Points on a hilly landscape, in no order, each with its height.
A ball rolls from a point to the lowest of its 4 nearest points, and stops where none of them is lower. Distance is the straight distance between rows; heights are no part of it.
Z_332: [16,-6,-24,-7,16,1,-17,-3,-44,-11,-8,-6,-37]  (h 0.51)
Z_17: [48,14,-45,-26,10,30,-34,-3,-82,-43,9,-5,-39]  (h 3.27)
Z_945: [-8,5,17,7,-2,13,5,14,-2,-7,-20,4,-9]  (h 0.70)
Z_730: [39,-7,-60,-25,15,14,-19,-11,8,-21,29,-26,-5]  (h 4.22)
Z_578: [-52,2,54,23,-17,-28,24,22,-15,19,-41,27,19]  (h 1.77)
Z_653: [-7,8,28,3,-7,14,15,4,24,14,-4,1,13]  (h 0.87)
Z_103: [28,-5,-42,-19,13,6,-23,-11,8,-22,24,-26,-10]  (h 4.18)
Z_952: [-38,-1,43,19,-5,-17,22,3,23,29,4,16,18]  (h 1.30)
Z_679: [51,13,-51,-30,8,27,-33,-11,-73,-42,17,-1,-38]  (h 3.28)
Z_672: [25,-5,11,2,-9,0,0,-9,36,16,11,-22,24]  (h 0.89)
Z_951: [-32,7,24,2,-2,5,11,21,-9,-13,-21,16,-5]  (h 0.99)
Z_436: [-50,-8,40,33,-13,-24,26,-11,56,39,10,19,28]  (h 2.61)
Z_926: [30,3,-43,-21,20,4,-28,-13,-20,-19,20,-17,-21]  (h 3.93)
Z_272: [25,0,-27,-20,14,9,-26,-5,-67,-22,-2,-6,-42]  (h 3.35)
Z_998: [-27,5,37,3,-4,3,14,3,12,15,-1,13,15]  (h 0.94)
Z_328: [6,0,-11,-8,7,-4,-4,10,-67,-17,-39,7,-34]  (h 0.32)
Z_250: [20,-4,1,9,-6,5,-14,-2,18,1,-1,-16,6]  (h 0.27)
Z_341: [-6,9,-10,-5,10,4,8,19,-51,-11,-48,12,-26]  (h 0.98)
Z_220: [27,-9,-2,-3,-2,5,-17,4,28,4,11,-25,19]  (h 0.52)
Z_313: [21,-7,1,3,-6,-8,17,-12,62,25,18,-17,39]  (h 0.33)
Z_861: [56,12,-54,-34,15,15,-29,-19,-36,-24,22,-14,-23]  (h 3.99)
Z_857: [-47,-6,40,22,-9,-24,25,-9,44,39,13,18,25]  (h 1.94)
Z_652: [20,-9,-22,-1,5,5,-26,-2,12,-13,14,-19,-12]  (h 4.23)
Z_107: [82,0,-77,-24,6,12,-25,-18,-43,-31,27,-21,-10]  (h 6.12)
Z_667: [6,0,-10,7,2,11,-6,7,-23,-14,-28,0,-32]  (h 2.16)
Z_478: [-19,14,-2,0,8,3,8,22,-37,-18,-41,14,-28]  (h 1.00)
Z_294: [-40,4,39,3,-3,-2,12,26,-14,-11,-26,19,0]  (h 1.47)
Z_94: [21,4,-24,-21,5,13,-32,13,-100,-46,-8,5,-45]  (h 0.23)
Z_577: [-49,-9,54,24,-13,-27,26,17,-5,23,-27,25,18]  (h 1.98)
Z_73: [-47,-9,52,26,-9,-25,31,5,8,31,-15,22,17]  (h 2.15)
Z_22: [-41,-1,50,8,-10,-10,16,23,-8,4,-23,23,12]  (h 0.17)
Z_694: [-48,-7,28,36,-17,-15,18,-12,74,33,21,9,43]  (h 2.14)
Z_776: [2,5,-1,11,-3,14,6,10,-12,-12,-25,0,-23]  (h 1.03)
Z_247: [63,-6,-78,-30,12,16,-18,-20,-10,-26,28,-28,-8]  (h 4.65)
Z_627: [-1,8,20,3,-4,1,18,-10,46,34,7,2,32]  (h 0.68)
Z_84: [28,-7,-30,-25,8,10,-21,-6,21,-20,30,-32,7]  (h 4.19)
Z_600: [7,1,6,7,-5,11,1,9,5,-4,-17,1,-7]  (h 0.71)
Z_396: [19,-3,-24,-1,5,0,-21,-3,-12,-16,4,-15,-25]  (h 3.92)
Z_938: [-55,-6,43,40,-19,-24,31,-5,48,41,-5,24,25]  (h 2.40)
Z_745: [22,-3,-35,-9,9,6,-24,-6,6,-17,18,-22,-14]  (h 4.21)
Z_128: [22,1,-26,-19,15,-1,-24,-5,-47,-13,4,-9,-34]  (h 3.26)
Z_785: [-9,4,10,4,-2,-8,21,-11,62,30,17,2,33]  (h 0.76)
Z_393: [-68,10,52,31,-20,-25,43,13,1,37,-49,40,38]  (h 2.22)
Z_21: [33,5,-40,-27,17,7,-29,-11,-50,-18,13,-9,-35]  (h 3.50)
Z_437: [18,-4,-19,-9,11,3,-18,10,-73,-18,-22,3,-38]  (h 2.19)
Z_447: [-12,8,9,6,1,15,9,16,-12,-14,-25,10,-17]  (h 0.41)
Z_608: [-12,9,20,3,-2,-5,18,-9,53,28,14,7,26]  (h 0.55)
Z_956: [-25,5,17,15,-7,-15,26,-17,75,29,31,1,40]  (h 0.95)
Z_149: [-25,5,36,-2,-3,7,11,13,1,3,-9,11,6]  (h 1.05)
Z_6: [3,8,17,0,-6,15,4,6,11,2,-7,4,-1]  (h 0.85)
Z_121: [-36,-1,25,21,-12,-15,23,-15,79,34,28,7,45]  (h 1.25)
Z_461: [18,-3,-14,-16,5,1,-23,15,-95,-29,-28,2,-41]  (h 2.51)
Z_913: [43,-11,-56,-25,12,16,-20,-11,18,-26,33,-29,1]  (h 4.20)
Z_180: [37,-17,-12,-14,2,-2,-10,-8,44,4,29,-28,23]  (h 1.34)
Z_878: [-32,-6,17,21,-21,-12,17,-17,93,27,38,0,59]  (h 1.27)
Z_12: [-48,-8,47,32,-15,-25,33,0,31,38,-3,26,26]  (h 0.43)

Call two points neighbours if one is among the 4 nearest of the other. Go from one point of each pair to the other, from neighbour to neighbour, staying as low as possible. Name the highest point that can't be avoided.
Z_94 / Z_332: Z_437
Z_250 / Z_12: Z_952
Z_447 / Z_608: Z_653
Z_447 / Z_250: Z_600

Where does a ball stop that starts at each point below?
Z_107: Z_94
Z_861: Z_332
Z_926: Z_332
